The views of a scene show one set of named points, each view turned or mirrored, shifted and resized as a whole, with a little noise and some points left out.

Scene 1
View 1
Q_31: [  0  10  18  15  13  11   6  -2  15   0  25  20  -9  28  26  -3 -42  -1
 -15   2  -3   1   4  -9   9 -27 -11   1   0  -3  -4   1  -7   3 -20  13
 -12 -10  16   9  -3   1  -9  15 -10  -8  11  11   3  -9 -11]
Q_693: [-16   6   2  -1  24   0  12 -28   6 -26   8  10 -28  -1  19   7 -22  -4
  -8   3  12  -8   4  -5  28  -8  10  19 -27 -15  -6  17 -17  -9 -12  32
  12   0  22  -3 -13  36   9  -7 -20  11  13   7  -2  10   5]
Q_8: [ -8   3   4   7  11  10  13 -15   0 -19   3  15 -15   0  22   9 -30  -3
  -5   4 -11  -5  -4   5  15  -5  11  17  -7  -3   8  12 -18  14 -27  21
  13   7  20  -5 -19  30  -3  -1 -13   8   5   6  -1   0  -3]
Q_343: [  3   6   8   5  13  10  11  -9   5 -15   4  18 -16   7  17  -2 -35  -3
 -12  -2  -8 -10  -4  -3  14 -11   7   4 -12  -1   2  15  -7  11 -22  11
  11   1  17  -6 -21  23  -2   5  -5  -2   3   9   5  -4  -8]
Q_201: [ -4   2   8   0  24   7  13 -15   9 -16   9  14 -18   3  18   7 -30  -3
 -11   2   3  -3   0  -4  18  -9   1  12 -15  -5   1  10 -11   1 -23  25
  15  -2  24  -4  -9  30  -3  -1 -13   6  12   5  -2   2   1]
Q_803: [ -1   8  13  12  22   7  13 -11  10  -7  24  21  -7  17  26   4 -31  -6
 -19   7 -11  11   3   2   8 -19  -6  14  -2  -5  -1  -7 -17   6 -23  31
  -8  -1  23  11   3  11  -5  11 -12   6   6   8  -5   3  -4]
Q_440: [ -4   0   7   1  10   4   9 -16   4 -17  13   4 -25   0  18   6 -13   0
  -9   4 -12   3   2   7  13   0   6   7 -14 -14  -8  15 -21   3 -13  31
   2  17  14   9  -6  24   0   4 -11  -4   5   6 -11   4   1]
Q_779: [ -5  13   1  10  25   4  19 -21   3 -22  13  28  -8   6  23   1 -31 -14
 -20   3  -6   1   2   2  15 -21   4  18 -11  -2   2  -2 -19   7 -21  28
   0  -1  27   1 -11  23   4   5 -13  18  -1   6   1   9  -3]
Q_152: [ -3  15   5  12  17   2  14 -20   4 -18  21  20 -14  12  25  -5 -21 -13
 -23   2  -9   8   6   3  10 -19   3   9 -12 -14 -10   1 -23   4  -8  29
 -17   7  20  14  -7  12   8  11 -12   7  -3  10  -5  10  -3]
Q_238: [ 17   3  24   9  -1  11  -6   7  13   6  28   6 -14  27  19  -9 -21   4
 -19   1 -24   6   3  -2  -4 -12  -9 -20   1 -13 -15  14  -9   7  -9  11
 -20  17   4  21   0  -8 -10  25   7 -30   4  14  -6 -13 -10]
Q_320: [-10   5  -6   2  18  11  22 -24  -5 -32 -18  23 -18 -12  18   8 -38 -10
   0   0  -1 -22 -12   3  26  -3  26  23 -18   5  17  22 -12  16 -32  12
  35   0  23 -24 -41  48   5 -11 -15  20   1   3  11   2  -5]
Q_696: [  5   7  19  -1  34  -2   4 -12  23  -8  28   8 -24  23  15  -7 -29   1
 -22  -3  21  -3  12 -20  20 -20 -14  -7 -28 -18 -22   7   2 -22  -4  24
  -3 -16  20   6   6  12   1   9  -5 -10  19  11  -1   2   2]
Q_849: [ -7   3   8   5  12  12  11 -11   6 -17  -2  16 -18   6  21   8 -41   1
   0   1   0 -15  -6  -4  21 -10  11  13 -11   1   7  20  -7   9 -30  10
  23  -5  17 -14 -24  32  -5  -5 -14   3  14   6   6  -8  -7]
Q_18: [-10   5  14  20 -10  11   2  -5  10  -2  26   8 -17  21  32   1 -22   2
  -6   9 -23   7   0   4   1 -13   3   1   7 -13  -8  15 -23  10 -15  15
 -22  16   4  21  -5   1  -6  16 -14 -15   4  14  -6 -10 -13]
Q_420: [ 11   6   6  15 -10  18  11   0  -4 -10   1  20  -9   7  20  -2 -31  -6
  -9   1 -35  -5 -11  12   0  -8  14  -4   8   4   9  18 -18  36 -26   2
   0  25   7   2 -31  12  -3  13   0  -8 -11  10   3 -11 -17]
Q_654: [  6   1  15  -3  19  -5   0 -12  13 -12  29  -2 -26  11  13  -4  -5  -1
 -23   1  -5  11  12   0  10  -5  -8  -6 -23 -24 -24  10 -15 -11  -1  39
 -13  15  14  22   9  13   3  14  -2 -14   8  10 -16  10   6]
Q_369: [ -2  16   7  15  11   6  11 -14   6 -13  19  21 -11  16  28  -7 -30 -10
 -19   2 -12   2   4   0   9 -22   3   4  -5  -9  -6   6 -18   7 -11  18
 -16   3  16  11 -14   9   5  13  -9   1  -3  11   1   1 -10]
Q_690: [ -4   6  11  14  -4  19   8  -1   5  -7   0  19 -14  17  25   1 -47   3
   0   1 -10 -17 -10  -5  12 -13  13   4   2   4  10  23  -6  19 -30  -7
  10  -1   8  -9 -31  17 -10   4 -10  -9   8  10  11 -20 -19]
Q_311: [  5  16   8   2  37  -6  12 -22  12 -21  22  20 -16  13  15 -12 -22 -14
 -32  -5  11   0  12 -10  18 -22  -5   2 -30 -16 -19   2  -8 -14   1  32
  -9  -7  26   7  -4  18  11  10  -6   7   4   9   1  15   3]
Q_823: [ -8   0   3  -7  35   1  18 -26   7 -26   5  10 -21  -8  14  13 -24  -6
 -12   3   8  -1   3   0  26  -3   3  25 -25  -8   2   6 -16  -5 -22  41
  23  -2  31  -8  -6  43   1  -9 -17  19  14   2  -5  13  10]
View 2
Q_690: [ 11  -1  11  12   7   1   5   6 -19   9 -20  13 -19  -6   0  16   0   9
  -5  -1   9   3   3  14  -1   0   3   2  -9  24  -4  16  -4 -10  27   4
 -11   9  -7 -13 -10  -8  18   8 -12 -16  -9  -2  -9   3 -15]
Q_320: [ 21  12  21  -1   4   9   2   0 -11  13 -13   4 -31   3 -19   5  -7  23
  -5  -5  29   0   0  30  -6  -9  -5   7  14   9  -8  18  20   2  16   5
 -18   2   8  -6  -7   8  18   4  15  -9  -1 -11 -10   4 -24]
Q_803: [  2 -12   3   9   9  -1  12 -18 -15  -2 -11   2 -19  -9  16  17   3   3
   9 -14  -1  -3  12   7 -14  -3 -12  -4 -26  -6   9  17   5  -9  20  12
 -10   6  17   1  -9  -3   7 -12  -8   3 -12  -4   1   9  -1]
Q_152: [  1  -8   3   5   6   3  14 -19 -11  -2  -9  -1 -18  -2   7  16   0  -1
   6 -15   1  -2  19   2  -8   0 -12  -3 -25 -10   4  13   5 -19  19   9
 -14   7  23   3 -10  -5   9 -15  -5   5 -15 -12  -4   1   2]
Q_696: [-11   6   5   9   9 -19  16  -5 -11 -13 -18   0 -15 -29  14  22  -5   0
  -5  -2  13  -8  35   1   1 -13 -12  -9 -21  -9   9  -5  -8 -13   8   2
 -15   8  35   0  -7 -14   5 -12  -1   0 -26  -6  -9   8  -2]
Q_823: [ 15   4  13  -5   5   0   9 -12  -4  -6  -9  -7 -30 -10   0   8  -7  18
  -4  -9  20  -4  16  23 -13 -15 -21  -3   0 -14   7  10  22   2   1   7
 -17  -1  27   7 -10   0   5 -12  18   4  -7  -7  -1  11 -10]
Q_311: [-10   7   7   3   8 -11  17 -18  -9  -5 -10  -3 -15 -15   1  20  -3   1
   5 -12  17  -7  30   2  -2  -8 -13  -3 -21 -18   3   3   2 -15  13   6
 -18   6  43   3  -3  -1  10 -16   4   6 -23 -18  -8   3  -1]
Q_201: [ 11   1  10   3   6  -1   8  -7 -10  -1 -12   0 -24 -12   3  12  -3  11
  -3  -6  14  -2  15  15  -9 -11 -14  -3  -9  -2   6  12   9  -3  10   6
 -14   4  17   1 -11  -5   7  -8   6  -1 -11  -5  -4   9  -9]
Q_849: [ 15   7  15   5   6  -3   4   5 -12   3 -18   4 -25 -13  -3  11  -6  17
  -9   0  19   0   9  21  -4 -11  -7  -1   3  11   1   9   8   1  12   4
 -15   4   7  -5 -10  -6  13   3   5  -9  -8  -1  -7   8 -18]
Q_18: [ 10 -19   2  10   6   6  16 -10 -16  -3 -14   7 -19   4  13  19   1  -6
  -7 -12 -13   0  14  -3  -6   9  -5  -4 -29   7   6  12  -4 -29  27   6
 -13  12   0  -2 -18 -19   7 -11 -21  -3 -11  -4  -5  -4   3]
Q_238: [  5 -19  -8  15  13  -1   6  -9 -14   0 -15  10 -10 -14  13  26   2 -13
   0   3 -12   5  24  -9   3   2  -5 -11 -33   8   3   8 -17 -29  22  -1
  -7  12   4  -1 -18 -22   4 -13 -27  -8 -25 -14  -5  -5  14]
Q_8: [ 18  -3  12   2   5   7   6  -7 -11   4 -12   1 -27   0  -2   9  -3  11
  -4  -8  10   1   6  16  -9  -3  -9   1  -5   4   2  17  13  -7  16   7
 -15   3   6   0 -13  -3  10  -6   2  -4  -5  -7  -4   3 -10]
Q_369: [ -1  -5   6   8   7   2  14 -14 -15   2 -12   4 -16   1   3  18   2  -3
   5 -14   3  -2  15   3  -5   3  -5   0 -24  -2   1  14   2 -20  26   7
 -15  10  17  -4  -8  -3  15 -10 -10   0 -14 -12  -8   0  -2]
Q_343: [ 10   0   9   7   9   1   4  -4 -14   8 -14   6 -19  -8  -3  15  -1   8
   0  -1  13   1  12  12  -4  -6  -7  -2  -9   7  -2  13   2  -9  18   4
 -12   6  10  -4  -9  -3  13  -2  -3  -8 -13 -11  -7   4  -7]
Q_440: [ 18  -8   6  -1   6   6   9 -12  -6  -4  -8  -3 -26  -1  -1  12  -6   3
  -8  -7   3   0  19   7  -6  -5 -14  -6 -10  -4   4   7  10 -19  10   3
 -16   5  15   5 -18 -11   3 -17   1   0 -11 -11  -4  -2   0]
Q_654: [  7 -10  -3   1   8  -2  12 -17  -4 -11  -8  -4 -18 -12   7  20  -7  -7
  -6  -4  -2  -1  33  -4  -2  -6 -17 -11 -23 -14   9   0   0 -26   6   0
 -15   7  27   9 -16 -19  -3 -25  -5   6 -22 -15  -4  -5  13]
Q_420: [ 21 -14   3  10  11  16  -3  -7 -15  20 -12  13 -17   8  -9  14   3   0
   3  -1   0  10   1   8  -2   7   0   0 -14  19  -8  25   0 -18  32   2
  -9   8  -7  -7 -16  -3  15  -2 -18 -12 -10 -17  -8  -6   0]
Q_693: [ 10   7  15  -4   2  -1  17  -7  -5  -8 -12  -6 -29  -4  -3  10 -10  12
 -12 -13  18  -8  19  14  -6 -10 -13   1  -1 -10   5   3  15 -11   5   4
 -22   4  27   3 -11  -7   9 -11  15   2  -9  -8  -7   4 -12]
View 3
Q_369: [  1  -2  -3  19  17  12   1   6  -5   2  -4  -6  -7   2   6 -10  -2 -11
  14 -11  -3  15   6  -9  -2  10 -12   4  -9 -18   6   3   6  -5   4   5
   3   6   1  10  -2   4  -8   4  -9  -2  -4  -3 -13 -14  10]
Q_238: [-19  -5  18  19  15  15  -4 -12 -10 -18   1  -3 -14   5   5   2   0  -2
  21  -9 -14   1  28   9   4  11  -6  11 -13 -19  -3   5  13   9   2   9
   1   7   5   0  -8   3   4  10 -16  -8 -10   1  -3   1   3]
Q_8: [ 22  -3  -4   8  14   2   1   8  -1   2  -7  -4  -6   4   9 -14   7 -23
  13  -4   2  14  -4 -17   9   9  -9   3   9 -12   0   1  10 -14   1  -4
   2 -11  -3  -3  -3  18 -11  -4  -4  -4 -11 -13 -14  -9   8]
Q_31: [ -4   0  -3   9  17  15  -1  -3 -13  -1  -6  -1 -18  -5   4  -1  11  -3
  12  -9  -3  14  24 -12   1  11 -15   5 -13  -9  -1   5   9  -1   0   6
  -4   5   2  13  -3   1  -6   1 -19  -9  -5  -8 -12  -7  10]
Q_823: [ 29  -3 -16   2  22  -2   9  17   5  18  -7  -1   5   1  12 -20  -2 -32
   8 -15  -4  17   0 -26   9  11 -20  -4  21  -6   6  -7   1 -17  10 -11
   1 -25  -5   4   5  11 -13   2  -7  -9   2 -18 -12  -8  24]
Q_152: [  1  -4  -4  23  20  11   3  10  -1   6  -2  -7  -1   4  10 -15 -11 -15
  15 -15  -9  16   4 -10  -1  14 -16   4  -4 -20   8   0   1  -4   6   3
   3   0  -3  11   0   1  -6   6  -9  -3  -2  -1 -10 -14  16]
Q_420: [  8  -6   8  20   9   6  -8   0  -9 -15 -10  -7 -11  14   7 -11   8 -12
  18   7   4  12  -9   0   7  10   1   9  -7 -19  -4  11  16  -6  -5   7
   7   9   3  -8 -14  18  -2  -7   0   7 -24   2 -11 -10  -5]
Q_18: [-10  -3  13  27  16  14  -3  -3  -1 -12   4  -9 -15  -3   7  -6   5  -5
  24  -9 -10   7  13  -9   3  12  -9  16 -10 -24   2   0  12  -1   0   6
  -7   1  -2   2  -3  16  -7   8  -9  -7 -15  -4 -13 -11  -2]
Q_849: [ 26   2  -7  -5  13   1   2   2  -4   4  -9   1 -12   3   4  -4  16 -22
   8  -3  10  14   0 -17   9   1  -7   2   9  -2   1   3  14 -16   1  -6
   5  -6   3  -4  -5  18 -15  -4  -8  -6  -7 -17 -15  -7   3]
Q_696: [ -1   2  -3  -6  20  12   8  -2  -6  10   0   5 -10  -4   3   4  -4 -12
   3 -25 -10   7  32  -6  -1   3 -18  -3   2  -1   6  -2   3  -2  12  -2
   8  -6   6   9   4  -8  -9  17 -23 -17  16 -11  -4   2  18]
Q_690: [ 15   4   1   2   9   7  -5  -4 -10  -6 -10  -3 -22   3   2   2  21 -11
  11   5  13  13   1 -12   5   2  -2   6  -3  -6  -2  10  21 -13  -5   2
   3   9   6  -4 -10  20 -14  -7  -9  -2 -14 -12 -17 -10  -8]
Q_201: [ 19  -1  -7   2  19   3   4   6  -3   6  -7   0  -7   1   8  -9   5 -23
   9 -11  -1  13   9 -16   8   8 -15  -1  11  -6   1  -1   7 -11   5  -6
   3 -14   0   2  -2  10  -9   1 -10  -8  -3 -14 -11  -4  15]
Q_779: [ 15  -3 -15  14  20   5   4  12  -6  10  -9  -4  -2   2   9 -18   0 -18
  11  -9  -1  21   0 -19   3  13 -17  -1   0 -12   5   2   2  -8   3   1
   2  -6  -3  11   0   3 -10  -3  -8  -1  -4  -7 -14 -14  19]
Q_654: [ -8  -8  11  16  22  10   7   1   2   0   5  -3   1   3  10  -9 -17 -18
  17 -25 -20   2  22   4   3  12 -15   5   5 -18   6  -6   2   2  12  -2
   5 -12   1   0   1   0   1  20 -13 -13   4  -2  -1   2  18]
Q_440: [ 11  -6   6  14  18   5   4   6   4   1   1  -5  -1   5  11 -12  -6 -23
  15 -14  -9   6   4  -7   8  12 -11   5  11 -17   5  -6   7  -8   6  -4
   3 -15  -2  -6  -1  14  -6   9  -5  -9  -5  -9  -7  -5  11]
Q_693: [ 23   0  -6   2  19   4   8  14   7  17  -1  -1   0  -1   8 -11  -5 -28
   8 -18  -3  13   0 -19   4   4 -14  -1  16 -11  12  -7   5 -17  10 -11
   6 -15  -1   0   3  11 -18   9  -7  -9   7 -15 -11  -8  14]
Q_320: [ 44   3 -13  -6  12  -5   1  14   0  11 -13  -2  -4  11   7 -15  11 -31
   3   2  18  22 -22 -20  10   0  -5  -4  17  -4   5   6  12 -25   1  -9
  14  -7   1  -8  -8  21 -18 -10   1   3  -9 -14 -18 -13   3]
View 4
Q_693: [  4  -1  -2   5  13  -7 -12  -8   1   3 -17  12 -14  17 -11   9   6 -21
 -20  -4   0  18  11 -17 -17 -26   5  -2  -3   0 -35  -8   9 -10  34 -13
  -6   6   8 -28 -14  13 -13 -14  14  10   4   0   4   9  -9]
Q_311: [ -7  -7 -11   4   5  -3  -1   4  -4   7 -25   7 -12  12  -2  -4  19 -12
  -6   9  22  20  14 -32 -24 -20   2  -2  -5  -9 -27 -12  10  11  30   4
   5   0   0 -25 -18  22   5 -21  -3   2  10   1  12  -7  -9]
Q_779: [  6   2 -15   5  10  -2 -14   1  -8   1  -5  13 -14  15 -11   9  16 -23
   3 -12  16  23  17 -26 -20 -18  17 -13  -6   0 -22 -13  10   3  29   0
   1  17  -3 -14 -20  12 -10  -7  15   5   7   5   9   0 -11]
Q_8: [ 10  10 -12   2  10   0 -18   1  -3 -10  -5  12  -7  17 -14  13   1 -21
   4 -17   1  21  13 -12 -11 -14  14 -12  -9   8 -25 -10   9  -9  27  -5
  -7  19   8 -12 -15   3 -13   5  28  11   6   4   3   4  -5]
Q_343: [  5  -2 -16  -1   4   8 -10   7  -2 -11 -13   8  -5  19  -7   9   3 -12
   7  -9   2  15  11 -12 -12  -7  11  -9  -9   4 -24 -14  17  -2  21   0
  -5  14   7 -11 -16   4  -3   6  24   7  14   3   1  -3  -1]
Q_823: [  7   0  -5   0  13 -20 -19  -6  -5   4 -13  12 -14  21  -8  15   6 -18
 -16 -11  10  19  16 -18 -16 -30   2  -9  -7  -3 -30 -13   6 -20  36 -15
  -4  22  10 -34 -15  14 -19  -6   9   8   0   5  10  13  -2]
Q_440: [  2  16  -7   6   5  -7 -14  -2  -2  -8 -10  10  -5  12 -13  -1  -4 -17
   0  -4   6  25   3 -16 -12 -17   1  -2  -8   7 -25   0  -2  -7  29   2
  -9   4  18 -16 -12   6  -2  -7  15  15  -2   0   8  -2  -9]
Q_696: [ -9 -24 -10   1   2   4  -5   7  -7   5 -25  -4  -3  22  -3  -1   9   2
  -3   9  11  17   0 -30 -15 -12  -6   5   2 -13 -24 -10  21   0  28   9
  -2  -2   9 -31  -6  10   7 -28  -5   0   1  -9   4 -10   4]
Q_654: [ -8  10  -7   6  -2  -8  -9   2  -4  -4 -19   2  -2  10  -6 -15   0  -8
   5  10  20  27  -5 -25 -15 -16  -9   8  -8  -3 -23   6  -5   2  29  15
  -6  -6  17 -22  -9  12  12 -21  -5  11  -7  -4  13 -14  -5]
Q_238: [ -6   5 -20   4  -9  16  -8  18  -5 -21  -7  -5   8  13 -10 -13  -5   1
  34   4   9  26 -11 -23  -8   8   0   4 -11   3 -11   2   7  14  14  32
  -8  -4  16   0  -8  -4  21 -11  12  10   0  -8   6 -28   1]
Q_803: [  2   2 -17   8   6   2 -20   7 -14  -4   2   5  -6  17 -11   5  12 -15
  16 -12  21  29   7 -33 -17  -9  11 -11  -2  -1 -15  -9   8   6  30  16
  -3  17   1 -12 -14   5  -5 -15  11   6  -4  -3   9  -8  -4]
Q_849: [ 11  -8 -12   0  10   9 -14   3  -1 -10 -11   7  -5  23 -12  20   0 -15
  -1 -16 -10  12  11  -8  -7 -11  14 -10  -6   6 -27 -16  23 -12  22 -11
  -9  18   8 -15 -11  -2 -12   6  31  10  12   1  -4   6   1]
Q_31: [  1 -15 -19   5   1  18 -13  14 -10  -5  -2  -2  -2  21 -11   4  11  -6
  22  -8   9  22   1 -32 -13   0  12  -6   1  -3 -12 -12  21  11  23  20
  -2   9   0  -7  -9  -1   4 -16  16   5   1  -7   2 -17   1]
Q_18: [  2  15 -14  14  -1  18 -15   5  -3 -15   6   3  -1  14 -19  -7  -4 -16
  24  -9   1  30  -7 -27  -9   0  11   0  -3  10 -14   3   5  11  22  24
 -11  -3   8   5  -8  -5   6 -15  25  18  -7  -7   2 -19 -10]
Q_690: [ 10  -7 -19  -1   4  26 -10  12   2 -19  -4   5  -1  22 -15  14  -1 -12
  16 -15 -16  12   8  -9  -4   3  21 -11  -4  12 -21 -15  27  -1  15   1
 -10  15   4   2 -11  -9  -5  10  41  10  16  -2  -9  -6   2]
Q_320: [ 17   2 -12  -4  16  -1 -12  -3   4  -8 -15  19 -14  19 -12  25   3 -26
 -14 -20 -11   7  26   1 -11 -21  21 -18 -12  10 -35 -20  20 -17  24 -27
  -5  24   5 -16 -21   7 -20  22  40   9  24  13  -4  18  -6]
Q_201: [  6   0 -12  -2   8  -6 -17   2  -6  -5 -12   9  -7  20  -8  11   1 -13
   0 -11   6  19  11 -14 -11 -16   6 -10 -10   1 -25 -13  10 -13  27  -6
  -5  19  10 -23 -13   7  -9   0  16   7   7   4   4   4   1]
Q_152: [  0  13 -14  11   5   0  -9   3  -5  -2  -7  11 -10   9 -11  -4  15 -22
   8  -3  19  28   9 -30 -21 -14  13  -6  -5   2 -22  -6   3  14  29  10
  -1   3   1  -9 -21  14   1 -17  12   9   1   0  10  -9 -15]
View 5
Q_849: [-26  20   0  30  14  13  -2 -18   5 -32  -9   3  12  -1   8  26 -17  -7
   3  -9  -5  -6   8   0 -20   5  -3 -12  -3 -15  20  17   6   9  36 -11
 -16  23 -14  -9 -15   9   4  -6  16   8   7  15  13 -13  -6]
Q_693: [-20  13   6  19  12   1  -1 -12  10 -10 -11  -2   1 -19  11  19 -26 -10
  -3   1  -4 -16  -1   0 -10   0  -5   3  -1   7  13  26   9  -7  47 -21
 -32  29 -15  -9 -11  -2 -33 -16   9   5  22  -5   7 -10  -1]
Q_311: [  1 -12   4   5   2   5  -8 -15   8  26   1   7 -15 -13   9  12 -12   6
  -4   7   0 -10   3  -7  16  -5  -4 -10  -5  16  10  29  21  -4  22 -22
 -28  33 -16 -17   4 -17 -41 -12   5   1   5   6  16   2 -15]
Q_31: [-14   0   1   8  -7   7  -7 -14   1   0   1  14 -20  19  13  17 -11   2
   5   7  -6   8  25  10   7 -13   3 -28  -1  -6  15  17  17   9   1 -11
  -6  16  -3 -12   1  -5  -4  -3   3   1  -5  33   9   2 -16]
Q_18: [-16   2   4  -3  -5 -12   1  -1  -5  -2 -29   7 -17  12  -1  12 -11   8
   7   9  -7  13  24  34 -10 -30  11 -23   7 -18   5  16  16  -4   4 -16
  -7   2  14  13  -2  -1   5   0   0  -8   5  30   4  -2  -9]
Q_779: [-12   6  14  19   6  14   8 -10  -2   0  -8   2  -2  -7  11   6 -16  11
  -1 -14 -11  -2  11   2   5  -3  -8   1   5  15  22  26  10  -4  32 -14
 -20  16 -13 -10  -2   1 -26   0   5  14  10  28  15  -4 -12]
Q_420: [ -4   4   3  17  13   2   9  -6 -20 -16 -34   2  17   0 -10  16   0  32
   1 -15  -2   6  12  16 -24 -12   1 -18  11 -27  14  11   8   2  17  -9
  -2  -1   5  13  -5  10  28  13  13   4  -3  41  26  -4 -16]
Q_654: [  4  -7  -1  -9  -7 -16 -10  -7  -1  23 -19   6 -26 -19  -2   8  -1   3
  -4  17   6   0  13  19  -2 -12  23 -16   0   1  -3  23   8 -18  25 -29
 -25  22   3  -8   0 -14 -29  -9   7 -12   0  -4   2   5 -11]
Q_690: [-23  13  -2  25  13  11  -2 -16   1 -32 -16   7  13  15   1  30 -13   6
   6  -7  -6   1  14   5 -21  -8  -5 -27   1 -29  18   9  16  16  15  -6
  -3  12  -5   1 -11   9  28   1  14   6   1  31  20 -11  -9]
Q_238: [  4 -11  -7  -8 -11 -13 -13  -8 -11  12 -21  12 -24  10  -8  16   8  14
   1  14   7  13  25  25  -4 -21  25 -38  -1 -26  -2  13  15  -1  -6 -21
  -2   8  13   0   5  -7  12   3   7 -13 -18  22  11   7 -18]
Q_369: [ -8  -4   9   7   3   2   3  -8  -2   6 -16   6  -6   2   4  13 -14  17
   3   1  -6  -1  13   8   1 -18  -7 -15   6   0  12  22  20   1  11 -15
 -14  11  -2   3   0  -5 -13  -1   1   0   7  30  17  -3 -12]
Q_823: [-19  19  10  23  10  12   2 -13   3 -11  -3  -1   3 -25  13  10 -20 -12
  -3 -11  -4  -8   4   3  -8  12   2  10  -1  16  18  26  -7 -13  60 -20
 -28  28 -18 -22  -9   5 -39 -12  12  14  14  -3   3  -5  -4]
Q_803: [-13   7  11  10  -7   7   4  -9  -4   4  -6   8 -17   3   9   5 -10   5
   3  -7  -8  11  23  17   8 -10   6  -8   4   8  16  24   6  -7  19 -15
 -10  11  -4 -11   2  -1 -21   1   2   7   0  32   5   1 -14]
Q_343: [-12   8   0  22  11  10  -1 -16  -2 -14  -9   4   7  -4   2  20 -10   8
  -1  -7  -2  -3   8   1 -12   0   1 -15   0 -11  17  16  10   6  27 -12
 -11  18 -10  -8  -6   5   1  -1  12   6   1  21  18  -4 -13]
Q_320: [-23  24   7  42  29  21  10 -17   0 -40 -16  -7  38 -18   6  25 -22   6
  -3 -24  -8 -18  -7 -10 -27  13 -18   7   3  -6  26  19   4   6  58  -9
 -21  21 -25  -5 -16  17  -4  -2  18  20  19  15  24 -16  -4]

Which points are out of place in each view (at most two, in the order of its rows)? Write - if all are in place.
view 1 => -
view 2 => Q_152, Q_849
view 3 => Q_823
view 4 => Q_201
view 5 => -
